Each row is a point on a landscape with many valleys, with its height.
A ball rolls from a point to whichever of its 2 nearest points has the largest drop for the distance, and stops where none of them is lower. Distance is the straight distance between rows; heights are no part of it.
q14: [  0 -26  27 -32  -2   0 -20   9   6   0 -19   9  23 -12 -43 -33 -21  16
 -21 -18  18 -30 -27  11  14  14 -24  26   4  23  30  45  18]  height 381
q385: [-13 -11 -18   4 -41  -2   2  -1  14  13 -19 -49  -5  -5   8 -25 -35  14
  -9 -10 -26  -4 -40  36  15 -43  -9 -18  -2  11  22 -19  10]  height 130
q513: [  1 -79  38 -10 -11  -6  16  21  52 -19  32   8 -23  31  37 -32   5  -2
 -14  27 -31 -28   0  21 -17  11  -5 -17 -10  51   4 -20  19]  height 370
q302: [-12  17 -16  -7 -25   6 -17  25  56 -48 -16   5  10  11  54  12  43   8
  12 -18 -19   2   4  47  13   1 -16  32 -24  -8 -42   7   6]  height 482
q733: [ -7 -91  18 -11 -27  -6  25  25  33  -5  35   6  -6  21  42   5  -9  21
 -18   5 -10 -10 -15   9 -11  22  -2   1  -5  45  17   5  52]  height 354
q626: [-48 -23 -51 -30 -33  37  49  16 -23  46  -3  19   5   2  29  16 -44  60
 -35   6  -9  50  50   6 -12   5 -17   2   2  13  -6  16  38]  height 558
q845: [ 41 -51  64 -20   1  -5  21   0  29 -45   1  49  -1  15 -26  -5 -36   2
   2 -13  45 -10 -15  32  19 -17  36 -26  12 -27   9 -32  -1]  height 410
q201: [-34   6 -11   3   4 -11  20 -29  38   0 -13  12 -49 -27  36 -63  -1 -27
   3   5 -44   4   7  38 -24 -28 -56 -23  -4  34 -37 -29 -10]  height 257
q517: [ 17 -60  14  -7  -4  -6  -9  52 -17  15  12 -37   4  14 -19  -8 -19  19
  13 -27   4 -35 -11 -17   2  20   5  -5 -13  17  67  32  59]  height 390
q258: [  7 -31  -6  14   1 -26  59 -15  -1   4   9  24 -20   1  10  11 -44  21
  -4 -11  -6  37  10 -13   2  -8  -4 -36  27  13  -8  -3  32]  height 600
q291: [-42  -6 -40  48  29  18   7   2  -4  28  29 -78 -16  24  67   6   5   2
  47   9 -28  45  11  10 -26 -52 -17 -37  -8 -18  -4 -30   2]  height 746
q450: [-34  -8 -11  -5 -21   9 -22  -6   3  29   9 -28  -7 -12  17 -23  12  -7
 -24  28 -19 -16  -9 -11 -17  27  -5  42 -17  38   4   5   8]  height 224
q446: [ 26 -50  47 -29 -22   2  -2   8  15 -25 -13  24  15   3 -34 -13 -40  21
   6 -30  31 -18 -40  45  47 -25  15 -22   7 -17  29  -3   2]  height 441
q940: [ 13  34  21  -4  14  11 -64 -11 -10 -13 -57   8  37 -21 -27  12  16   6
  29 -39   7 -12 -49  30  42  -5  -7  17  13 -16  12  47 -19]  height 288
q630: [ 31  42   2  13   1 -19  -2 -22   6 -18 -11  18   9 -13 -23  18   9  -4
  21 -14  38  17 -23 -10  21 -13  20   7   6 -51 -17  -9 -13]  height 682
q184: [-13  -2  12  -5 -19  -2 -30 -16 -28  21  36 -20 -25  -2 -34 -23 -10 -41
 -34  52   5 -36  15 -21 -25  -2  26  -5  -6   7   4 -32 -52]  height 238
q847: [  6   4 -17   1 -34  -6   1  16   5 -19   1 -11  15  13  -7  36 -15  14
   7 -27  17  15   6  33  27 -31  15 -15 -14 -47  -5 -12   5]  height 716
q34: [  0  48 -45  -8 -38  -4  12  -5 -35  19  -3  37  19 -24 -10  34  13  15
 -31   3  26   9   1 -32   5  29  12  34  11 -36 -23   5 -16]  height 210
q458: [ 27 -20  14  21   7 -12 -22  49 -34   5  24 -48  -5  19 -19  -5  13  -8
  21  -9  -5 -33   7 -31 -10  29  22  -2 -27   7  47  13  29]  height 377
q278: [ 28  24   7  40  67 -16   8  12 -14   2  -4 -43  -6  -7  -7 -10  20  -6
  52 -44  -6   8 -28 -44   8  -2 -22 -22  10  -2  20  17  28]  height 498
q402: [-33 -45 -16 -33 -25  19  41  13  -9  19  12   7   0   9   2   4 -45  32
 -27 -13   1  28  41  23  -3   0 -25 -19  -1  12  10   4  40]  height 568
q852: [-34 -29 -22   2 -26  22   6   7 -14  26  25 -40  -7  13  29  -4 -24  17
 -13  17 -22  11  21  14 -14 -17   8  -3 -20  14  11 -13  33]  height 753
q127: [-22  34 -12  17  39 -15  24 -30  41  -4   4  23 -41 -24  31 -51  24 -46
  16  20 -23  24   2  11 -25 -21 -41 -17  -3  21 -45 -42 -34]  height 217
q193: [-10  -2   9  17  72   2  39  -7 -13   2  27 -25 -24   4  -8 -22   4 -24
  22 -12 -16  24  51 -26 -16   5 -40 -35  19  34  -2  -1  33]  height 589
q112: [ -6  32 -48   5 -10  -1  52   0 -32  39 -24  18   9 -26 -12  11 -12  39
   1 -38   0  42   1 -40  32  -9  -7 -17  40 -24   1  24   6]  height 623
q219: [-19 -53   2  -7 -28   0  30   5  34   8   5  13   3  -6  36   5 -29  31
 -12  -8 -14  17 -12   9   2  13 -21  14   2  38   0  23  52]  height 334
q950: [-12  34 -24  -6   1  -4  15 -26  15  15   0  24   5 -46  22  -2  30 -14
 -20  25   0  15 -31 -34  -6  45  -3  41   2  17 -27   5  -3]  height 262
q753: [ 27 -18  56 -31 -14  14 -56   7  -2 -44  -2  25  14  18 -38   8   5 -13
  -3   7  27 -50  -7  48  11   6  41  15 -12 -18  18  -1 -35]  height 170
q290: [ 20  34  11  -6  46 -12  19 -16 -12   0 -22  16  13 -36 -33  -5   4  -6
  10  -9  15   7  -3 -41   3  25 -13   6  26  12   8  16  18]  height 463
q319: [  5  32  15 -27  17   4 -47 -13 -27 -12   1  41   2   2 -63  21  10 -33
 -31  32  36 -42  44 -25 -24  30  30  10  12 -19 -17  -9 -63]  height 400
q653: [ -4 -32  -5  -5 -55  -3 -14  31   8 -12  36  -4  -3  20   6  33   4  -3
 -27  22   9 -21  10   8  -8  22  35  30 -37 -18  -2 -15   4]  height 336
q206: [ -2 -20   3  16  10 -28  21 -13  20  -5   3 -18 -19   5  13  -7 -18  -3
  11 -18 -19  23  -1  -1   7 -24 -16 -21  10  23  -2  -5  29]  height 591
q868: [  3  32  35 -15  54   3 -19 -22  -8  -4 -24   5   9 -25 -41 -32   6 -16
   2  -9   0 -19  -1  -9   9  22 -33   6  14  33   8  24 -11]  height 440
q795: [-53  46 -39  -8  15  13 -24  10  36 -16  11  -1 -18 -22  49 -24  71 -34
  13  27 -19   6   2  30 -22   3 -42  17 -24   2 -53 -27 -43]  height 328
q716: [ 55  14  42  12  39 -21  25 -21  50 -28 -36  30  20 -15   3 -11   9  -9
  12   6   1  -2 -37 -36  14  17   6  21  11  11  -3  15  20]  height 375
q400: [ 22  47   7  18  26  -4 -30 -18   4 -14 -34 -16  24 -20 -12  -1  22  -6
  39 -45   2   3 -53   5  32  -8 -15   9  13 -20   3  21 -15]  height 333
q580: [-12 -12 -32  13  -7 -14  66 -14 -11  33 -13   7  -5 -14   7  13 -38  38
   4 -29 -15  54   3 -22  24 -23 -16 -35  41   3  -6  23  34]  height 610
q95: [ 17  32   4  18  18  -4 -28  19  -6 -14  25 -29   8  13 -10  20  51 -30
  25  -3   8 -16   9 -22 -13  20  13  22 -20 -23  -1  -5 -11]  height 383
q506: [ 11   1 -16  22 -16  -7 -18  21 -22  11  25 -37 -12  11   6  17  19 -13
   9   0  -1  -6   3 -25  -7  18  21  20 -25 -14  17   0  18]  height 362
q712: [  0  -6 -25  28  30  -2  36  13 -32   6  16 -32 -18  27   2  25 -15   7
  35 -39   1  38  44 -17  -3 -30 -10 -51  15 -16   7   0  33]  height 739
q401: [  5   0 -49  49  12 -11  53   5 -35  28   6 -11 -14  19  31  54 -20  32
  39 -34 -13  73  17 -34   0 -32  -5 -51  25 -26  -9   3  25]  height 735
q644: [ 40   3  59 -15  21  38 -67  -5 -16 -45 -37  31  16  23 -50  12   3 -24
  20   1  43 -39  20  46   1   2  39  19  10 -24  15   9 -68]  height 301
q29: [-16  27 -63 -19 -56  12  32  14 -75  52 -20  35   8   1 -16  27  -8  53
 -56  -4  20  17  23 -27  15   4   4  12  23 -30  12   7 -13]  height 528
q650: [ 46  10  46 -14   6   9 -52  -1   5 -33 -39  41  38  -5 -37  16  10  -7
   2   8  32 -36 -11   0  -3  38  33  54  -3 -13  21  26 -12]  height 569
q69: [-44  32 -35   3   4   9  -5  -3  12  -1  16 -16 -20 -15  33 -10  41 -27
   1  21 -19  19  19   7 -17   7 -20   9 -18   2 -39 -18 -12]  height 298
q813: [  3 -10   8  36  14  -7   7   4  23  -7   7 -53 -11  12  32 -30   5  -6
  28 -24 -32  -2 -14  23  17 -38 -30 -27   8  14  -1  -6  16]  height 598
q381: [-17  -9 -19  19  -1  16  38 -19 -59  68  37 -26 -25   7   9 -14 -31  10
  -2  20  -6  24  36 -36 -21 -31  27 -27  -4   0  13 -23   9]  height 418
q30: [ 14   2  52 -18   8  -6 -53 -23  -1 -20  -9  13  -4   9 -49 -37  -8 -32
 -11   9  13 -64 -10  45  -4 -18   9 -15   2   7   9 -13 -56]  height 423
q892: [ 33  35  44   8  32  10 -32   8  27 -47   0  -1  10  17 -14  -4  51 -31
  15  15   7 -23  20  -9  -3  13  14  14 -22 -13  -2   1 -30]  height 417
q996: [ 15  -6  15  -4 -34 -29  28 -35 -12  11  10  30 -17 -11 -45 -24 -46  -7
 -28  19  37 -17 -10 -13   2 -16  33 -11  21  -9  -6 -37 -26]  height 318
q24: [ 26  55  33   9  28  17 -54   4  11 -15 -26 -25  36  -6  13 -37  60 -17
  27 -20 -25 -48 -41  18  19   9 -24   3   6  29  -5  38 -41]  height 403
q899: [ 29 -14  30  33  30 -30  34 -14  42 -27  29   7 -27  29  10   5  13 -40
   6  58 -21  -1  21 -42 -30  -1  19  -8  -6  12 -16 -34  -1]  height 268
q855: [ 24 -40  38   4   0 -30  28 -17  61 -48 -16  64   3  14  22  25 -20  25
  10 -21  -9  17 -16  10   9   8  -4  -2  20  19 -18  12  29]  height 373
q578: [ 26  35  34  19  73  -2  13  -7  25 -20  10 -23  -6  -1 -21 -32  42 -46
  26  15  -9  -7   7 -33 -20  -6 -18 -12   3  15  -8 -12 -18]  height 475
q437: [  8   0  43 -21  29   1 -46 -28  -9   4 -42  16  25 -31 -50 -26  -8  -4
  -7 -18   5 -42 -25  10  17  20 -34   9  20  31  22  50 -15]  height 414
q990: [ 22  21  13 -15 -13 -12 -18 -11  23 -25 -16  43  23 -13 -15  15  12  -2
 -11   9  21  -6 -17  -6   8  33  23  48  -8 -16 -12  14  -7]  height 527
q363: [ 68  19  59  10  70   6  13  -2  47 -47 -50  32  38   0  -7  -8  24  -7
  27  12   1 -13  -3 -35  10  20   0  24  -2  25  21  26  22]  height 422
q38: [ 43  21  11  29 -12 -18 -17   3  19 -40  -4  -3  10  11  -7  26   9 -12
  29 -19  32  -1 -24  16  27 -27  34  16 -12 -72 -16  -9 -11]  height 695
q864: [ 28 -28  75 -45  20  12  -7   9  51 -38 -18  61   5  12 -13 -47   2 -12
 -13  13  10 -41   3  22  -7  21  -7  11 -16  36   9   6 -11]  height 472
q441: [ 23 -57  26 -37 -41   8  -5  26  23 -19 -11  28  43   0 -29  15 -38  34
  -2 -27  33 -14 -62  37  40  -3  20   8  -1 -26  31  20  26]  height 405
q431: [-50 -46 -16 -19 -39   3  35  -7  41  19 -29  11 -12 -13  41 -20 -43  26
 -25  -3 -27  20 -21  24   0 -16 -35  -3   3  41  -8   2  31]  height 311
q56: [ 32 -30  28   2 -21  -8  -1  30  40 -43  36   6  -6  31  17  38  32  -7
  -6  18  -1 -15  17   4   0  21  39  21 -29 -23  -7 -11  12]  height 304
q497: [  0  -9  19 -19 -11  11 -83  -8 -21 -15 -35   2  35   5 -36  21   2  -1
   0 -25   3 -53 -12  56  19   0   3   5   6 -13  28  40 -32]  height 142
q274: [ 19 -57  28 -37 -43  12 -13  50  31 -37  10  14  27  25   8  26  -2  33
  -5 -19  23 -27 -32  50  31   8  16  -3 -20 -31  21   7  28]  height 364
q738: [ -3  39 -46  21 -22 -14  25 -23  -1  21  25  15  -9 -23  33  15  18  -8
  -5  39  22  36 -12 -37  -7  -1  21  19  -2 -35 -40 -29 -31]  height 237
q636: [ 21  34  -8   8  35 -18 -28 -10 -39  23 -23  -6  12 -22 -38   8   8  -5
  20 -17  14 -15 -40 -50   0  30   2   3  19  -8  23  29   3]  height 484
q103: [  6  -4 -25  14 -18   3  54   1 -83  75  10   9 -23  15  -2  -6 -33  32
 -16   2   8  22  25 -60 -10 -10  26 -15  16 -11  24  -4  14]  height 435
q111: [ 23   1  12  28   0 -18  -8  18  27 -46  18 -18   5  32  18  36  10  -3
  38 -24  11  10   4  23  24 -30  10 -11 -10 -43  -8  -9   4]  height 707
q167: [  9  16   2  13   8 -23  31 -31  49  -9 -20  28   8 -28  31   0  15   0
   3   4  -9  23 -41 -21   9  25 -10  25   9   6 -26   9  22]  height 320
q105: [  4 -46 -21   2 -47   2  14  38 -10  16  39 -10 -11  23  22  50 -10  15
 -16  16   7   5  18 -14 -13  28  38  29 -43 -22   9  -7  38]  height 353
q674: [ -4 -56   2  -3 -16  20  -6  54   9  -1   2 -61  11  35  28  -2  -5  28
  12 -36 -30 -23   1  37  11  -4 -14 -25 -12  25  40   9  55]  height 415
q832: [-10  51 -48  19 -17  -2 -10   7 -35  34  33 -24   1 -11  18  35  36 -20
   3  29  17  18 -13 -45 -24  11  21  19 -10 -42 -15 -18 -29]  height 173
q647: [ 22  -9  61 -26  36  12 -71 -25 -20 -27 -38  34   6   7 -55  -8 -15 -26
   5  -2  24 -60  12  50   8  -9  14  -8  23  -2  15  16 -70]  height 376
q915: [-36  49 -37   1  -9   4 -27  -3   7   1 -15 -34  12 -22  12   3  17  -6
   8 -17  -9  10 -23  33  13 -26 -26  -1  -3 -15 -15  -8 -21]  height 178
q436: [ 26 -39  27  31  16 -43  29 -22  43 -52   0  38 -17  28  17  34 -28  20
  20  -8 -19  30 -11  11  -7 -15 -13 -39  36  38 -15 -10  19]  height 330
q395: [  4  27 -44  -4 -21 -10  14  10 -62  42 -26  25  17 -28 -31  24  -9  40
 -14 -18  17   8 -20 -60   4  41   2  15  20 -17  17  38  13]  height 480
q131: [-22  63 -23  -5  13  11 -34  11  49 -45 -14  16  -2 -16  44  -3  67 -21
  20  -7   0  21   3  46   1  -5 -30  19 -25 -20 -53 -13 -41]  height 374
q185: [  9  21 -27   1 -24 -20  39 -12  -9   9 -25  33  13 -19 -28  20 -27  27
  -2 -36  21  31 -13 -12  42 -15  12  -5  27 -36 -12  16   8]  height 640
q190: [-33   2 -64 -33 -55  31  41  18 -41  53 -24  15  15   6  -2  17 -46  62
 -50  -6   4  31  26  -7   3  -3  -7   3  11 -12  21  21  12]  height 547
q246: [ -1  56   6   4  42  10 -30  -6  19 -18 -22 -14  23 -24  19 -20  60 -15
  32 -29  -8  -6 -50  20  26  -1 -29   3   7   7 -21  20 -33]  height 369
q40: [  8  35  26  -2   4  -8 -45 -25   2 -21 -17  13   5 -12 -29 -20   9 -27
  -2  -1   8 -30 -22  29   9 -11   0  10   2  -6  -7   0 -45]  height 457
q526: [ 38  26   2  29  52 -21 -15  29 -32   5 -24 -22   8  -8 -26   3  13  -3
  54 -49  11  -7 -21 -54   5  34   8  -9   3 -20  40  31  35]  height 496
q205: [-21  13   0  19  60  11   6  -9 -21  20  32 -48 -32  -5  -1 -37  21 -37
  21  20 -14  16  36 -12 -23  -5 -33 -20   2  20  -2 -20  -5]  height 595
q558: [-19 -36 -27   7 -43  11  17   9  33  17 -12 -54  -3  18  40   5 -58  33
   0  -1 -39  22 -27  46   9 -57   1 -43  -5  -2  18 -32  18]  height 89
q110: [ -3  32  16 -11  16 -16 -34 -27   2   1   8   8  -3 -17 -29  -5  35 -46
 -24  57  -9 -39   0 -43 -30  36  16  26  -6  21  -7 -14 -44]  height 321
q533: [-12  32 -16 -19 -41   3 -42  -3  25 -21 -18  16  18 -15  11  20  25  -1
 -17   4   8  -6 -21  30   9  16   4  48 -19 -14 -20   7 -14]  height 486
q775: [-22 -20  -2   6  -1  12   4  16  15   8  25 -24 -12   5  31  -7  33 -14
 -14  23 -26   4  25 -18 -22  33  -2  39 -24  26  -7   8  30]  height 251
q635: [ 40  17  10   4  -8  -5  13 -17  -8 -19 -37  48  14 -14 -44  19 -38  13
  20 -36  39  24 -22   0  43 -24  36  -2  20 -51 -12  16  -6]  height 661
q78: [ -5  30 -45  20 -21  -7  47 -11 -33  32  15  18 -13  -9  21  25  -7  12
  -9  12  17  48  10 -33   7 -19  18  -6  16 -37 -25 -16  -7]  height 293
q741: [ 15  48 -15 -21   6   7   2  11 -32 -14 -13  47  24 -15 -31  50  25  12
 -12 -14  43   9  30 -29   8  42  16  32   5 -42 -24  19  -9]  height 315
q362: [-45  26 -26  16  26  14   9 -25 -20  30  32 -34 -39 -11  18 -43  14 -34
  11  36 -10  28  25   7 -26 -38 -25 -24  -4   9 -25 -43 -35]  height 601
q419: [-32  40 -20   0  56   7  32 -23  12   1   7   9 -25 -33  12 -27  30 -31
  10   8  -4  37  13  -1 -11  -7 -49 -21   9  24 -38 -24  -7]  height 258
q596: [  9 -61  -7  -7 -38   1  37  34 -39  34  42   6  -9  19   4  29 -29  25
 -20  21  24   4  23 -44 -23  29  30   5 -17  -6  26   4  41]  height 366
q35: [ 51 -26  44 -25   7  11 -45   5 -16 -27 -49  51  39  -4 -53  14 -25  15
  24 -10  53 -26 -30   7  14  28  36  44  16 -19  42  55  -9]  height 607
q756: [  1 -19  -5  33  15 -13  12  17 -18   9  38 -57 -23  32   9   0  -7  -7
  30 -14  -7  15  38 -12  -8 -27   5 -35  -6  -8  14 -21  20]  height 742
q253: [  2   5  23 -24  11  -6 -59 -15 -16  -2  -3  13  11  -4 -55   0  16 -28
 -30  37  10 -58  18 -21 -15  37  12  26   1  10   4  12 -45]  height 360
q287: [-27  31 -44 -21 -18   7 -19   4 -44  24  -6 -14   9  -9 -32  20  -6  14
 -20 -17  11   4  23   3   0   3 -15  -3   7 -13   6   9  -2]  height 267
q982: [ 39 -35  33  39  22 -38  39  -9  35 -40  24  16 -24  39  11  29 -13  -9
   9  21 -12  11  14 -19 -25  -6  18 -24  15  22 -13 -24  13]  height 295
q57: [  8   3  16  -3 -18  -3 -63  -4 -10  -4 -37 -22  36   3 -38  -2 -21  12
   8 -30 -10 -48 -56  55  34 -30   0 -12  12 -11  38  20 -31]  height 213
q615: [-50 -36 -33   0  -4  30  21  -4 -11  28  24 -22 -27  15  44  -6 -36  19
  -7  25 -32  37  51  28 -26 -36 -12 -31 -18  23  -6 -21  27]  height 751
q986: [ 41 -21  48  -8  -7 -21  31 -18   5 -22   4  49 -10   2 -43 -15 -54  -8
 -12   6  49 -24 -11  -2  14 -24  41 -22  16 -31  -5 -42 -16]  height 367
q463: [ -9  -3  -5  -3 -29 -15  13 -36 -35  39  34   8 -27  -4 -28 -27 -35 -21
 -38  43  24 -12  12 -25 -15 -16  36  -2   5   2  -1 -37 -29]  height 275
q925: [  5 -43   8  10  -2  -4  11  31  24 -24  48 -19 -20  38  30  23  29 -17
   6  31 -28   5  37 -24 -24  33  24  20 -28   7 -10  -8  17]  height 274
q938: [ 39   5  29  26  28 -34  32 -12  16  -5  18 -11 -16   3 -17 -14  -3 -34
  -1  41   2 -10  -4 -58 -20   3  29  -6   3   2   3 -29   4]  height 236
q480: [-41 -51   9 -28  15  16  25  17   9  -3  14  -8 -12   6  -2 -24 -34  10
 -12 -25 -12   5  47  32  -4  -3 -42 -30  -2  37  17   1  45]  height 575
q933: [ 35   3  65 -22  12   5   6   2  71 -45 -16  60  -9  13   7 -45  35 -38
  -1  23 -18 -34  14  12 -14   8   5   6 -32  26 -17 -11 -32]  height 517
q444: [-21  -5   4 -36 -24  -8  -4 -13  -1  11  -9  30   8 -21 -32 -19 -18  14
 -37  -1  22 -14   3   9  -2  16 -12  22  -3  17   6   9  -1]  height 339
q177: [  1  51   1  -4  -9  20 -44   6  41 -49 -30  23  23  -8  29   6  50  -6
  11 -18   4   3 -20  46  24  -6 -10  35 -22 -26 -38   7 -28]  height 432
q930: [ 34 -33  63 -30  12   9  -9  17  36 -32 -15  27  26   1 -24 -34  -4   8
 -12 -10  19 -42 -20   6  11  22  -8  24  -5  25  34  41  19]  height 420
q305: [ -8  11 -42 -25 -52  -4  -4   4 -63  39 -28  32  31 -12 -45  39 -24  41
 -37 -20  25  -4  -9 -17  13  19   9  22  23 -33  14  34  -6]  height 502
q27: [  2   7 -34   1 -15  -2  41   6 -72  69  -9  25   3 -15 -14  -2 -17  44
 -22  -5  12  22  14 -69  -3  27   7  13  19   4  22  32  23]  height 458
q726: [-50   9 -29 -15 -23   4 -52 -28 -26  38   2  -8 -10 -24   0 -11  11 -13
 -47  45 -12 -30  -4 -11 -26  25 -10  35  -7  32  -6  -3 -37]  height 186
q212: [ 38  44  55   8  56  12 -11  -3  41 -33 -10  -4   6  11  -5 -41  60 -44
  23  23 -14 -36  -7  -5  -6  -1  -7  -1 -10  15 -10  -5 -46]  height 451
q885: [ -5 -29   7  -3  13 -16  24  -1  55 -38 -15  52   2   0  33  12   8  15
   0 -13 -24  30  17  12  -6  28 -31  16   5  33 -35  26  42]  height 419
q155: [-45  65 -61 -11   4  15 -13  -5 -30  14   2 -12  14 -17  -7  21  20  -5
  -7 -12  15  25  13   7  -6  -7 -21  -8   5 -20 -18  -8 -30]  height 229
q587: [-19 -73  25   5  -4   4  21   8  29  -2  41   4 -51  26  42 -44  -4 -21
  -8  43 -50  -8  23  19 -40 -10  -2 -30 -15  53 -10 -37   0]  height 385
q720: [-10  15 -10   3 -15  -6 -36  -8 -10  12 -12 -43   9 -15 -14 -12  -5   2
  -1 -18 -13 -16 -28  16  19 -21  -6   0  -2   4  16   0  -6]  height 123
q944: [ 12 -68  20 -19 -23   4   2  42  15  -3   4 -37  18  14  -1 -23 -20  33
   1 -35  -8 -34 -33  28  19   4 -16 -21  -1  23  44  21  52]  height 404
q902: [-38  49 -38 -14  19   7  -6 -25 -14  21  16  16  -7 -46   3   2  45 -25
 -31  36   5  11   0 -34 -27  39  -3  30   3  21 -29 -12 -31]  height 202
q430: [-21 -21 -27  -7 -32  -2   1  25  47 -25 -12 -12   3   6  63  28  13  22
  -1 -14 -29  12  -5  35   8  13 -14  31 -18   8 -24  12  40]  height 469
q235: [-33  44 -48  -4  13  10   6  -3 -23   6  27  -8 -14 -11   8  11  32 -13
   1  10  13  41  53   4 -15  -8 -13  -6  -8 -19 -41 -21 -23]  height 271
q348: [-57  28 -48  -7  -1  27 -20 -25 -49  59   6  -9  -4 -36  11  -8  17 -14
 -31  40 -15   9   2 -28 -29  29  -9  28   4  33 -13   9 -18]  height 144
q165: [-15  55 -65   3 -20   3  -8  -4 -67  42  19  20   7 -16  -4  57  42   0
 -27  22  28   6   3 -44 -22  31  24  25   6 -36 -15   2 -43]  height 83
q787: [ 31  45  12 -24  18  15  -9  -5 -24 -28 -11  56  16  -1 -56  32   6 -15
 -20  16  57 -13  46 -41 -10  33  35  26  13 -36 -28  -5 -28]  height 394
q921: [-18 -50  20  25  20  -8  33 -30   9  14  34  -9 -51  10  36 -47 -25 -19
  -2  39 -42  14  23   2 -32 -27  -5 -35   4  50  -5 -36   6]  height 395
q331: [ -4   8  -3  18 -22  -8 -55  10 -15  17  17 -71  -3  13  -1 -16  15 -16
   3   6 -24 -40 -27  17   2 -17   7  -4 -14   5  26 -11 -24]  height 166
q353: [-23 -46 -34   8 -30  34  27  14  -2  42  -2 -53  -1  28  39  26 -70  49
  -8   8 -36  36  -4  22 -10 -41  15 -45 -18  -9  26 -28  35]  height 60
q998: [ -2   8  16 -29   0  16 -62  -5 -26 -12 -58  21  44 -17 -53  30 -22  18
  14 -43  16 -16 -18  36  28   9   5  18  16 -19  23  50 -21]  height 225
q121: [ 30  36  51   8  30   6 -68 -17   0 -25 -23  -7  26   9 -17 -29  40 -25
  21  -3  -8 -57 -18  28  14  -8 -10   4   9   8   8  22 -66]  height 439
q613: [-10  20 -63  -3 -40   6  27  22 -19   9 -12 -23   7  11  -5  48 -38  35
  -8 -36   6  43  26  24  20 -32   6 -32  -2 -55   0 -14   5]  height 725
q107: [  3  -1  10  15 -23 -17 -42  -9 -29  15  26 -45 -17  13 -26  -6  -8 -21
 -10  23  12 -46 -13   2 -13 -20  32 -12  -4 -14  16 -30 -36]  height 203
q783: [  8  12  20   1  -2 -25   8 -33  18   5  12  11  -7 -13 -17 -34   5 -33
 -26  51  -4 -18 -15 -38 -17  14  11  24  -5  22  -3 -26 -15]  height 279
q377: [  2 -20   0  -4 -11  -6   6  26  46 -36 -11  22  13   2  34  33  21  22
   0 -24  -6  11   5   7  14  38 -12  40  -5   5 -24  29  47]  height 448
q812: [ 21 -25  50 -35 -32  19 -33  31  24 -44  -8  27  27  14  -2   0   5  10
  -5 -12  19 -35 -14  65  27  -3  20  13 -19 -12  14   2  -7]  height 294
q521: [  8 -68 -12  -4 -50  -5  47  20 -30  34  39  12 -14  27  14  37 -49  41
 -15   0  24  14  -5 -22  -5  -4  44 -31  -2 -16  29 -16  41]  height 378
q503: [-38   2 -51  23  18  35  23 -10 -24  34  18 -45 -11  12  50  -2 -17  15
  12  13 -30  54  28   7 -17 -42 -16 -36  -4  -3  -7 -17  19]  height 748
q604: [ 16  40  16  31  74  -8  11 -15   4   8   2 -43  -2 -18   4 -37  36 -31
  31 -10 -12  -1 -36 -35   5  -2 -28 -17  11  22   4  -5  -3]  height 488
q597: [-45  14 -31 -34 -20  10   8 -14 -24  24  -6   6   1 -22 -15 -19 -17   9
 -33   0   7  11  29   7  -2   6 -23   2   9  19  -9   7   2]  height 300
q863: [-47 -10 -20  -5  -8   7  31 -31  33  20 -24  -6 -27 -27  47 -49 -17   4
   6   1 -47  20 -17  24   1 -23 -54  -8   2  39 -21  -6  17]  height 286
q739: [-18 -33 -22  39  12   9   6  22  -9  16  25 -81 -23  45  50   7 -15   5
  33 -10 -40  25  15  14 -21 -46  -7 -47 -14   4  17 -16  27]  height 744
q397: [-15 -39   0  32  15  10  30 -21 -32  40  47 -27 -45  22  29 -29 -39  -5
   5  32 -23  23  36 -16 -18 -38  11 -38  -6  18   6 -34  13]  height 406
q263: [  1 -41  26   2  45   0  26  15   6 -14  18 -12 -15  17   0 -15 -13   1
   5 -15 -22   4  45  -4 -12  16 -28 -20   5  43  12  17  47]  height 582
q426: [-32  -4 -16  22  -3   5   0   9  21   4  20 -60 -28  13  51 -30   7 -14
  11   8 -37   5   4  41   3 -44 -21 -22 -22  12  -9 -29  -4]  height 606
q264: [-20  18 -62  20 -14  -1  33  13 -13  17  -1 -26   9   8  29  52  -8  31
  17 -28 -11  59  14  -5  10 -27  -9 -29  10 -39 -13  -1  17]  height 730

Where does a ball stop that starts at each point below?
q650: q155
q521: q348
q615: q206
q596: q348
q847: q206
q205: q127
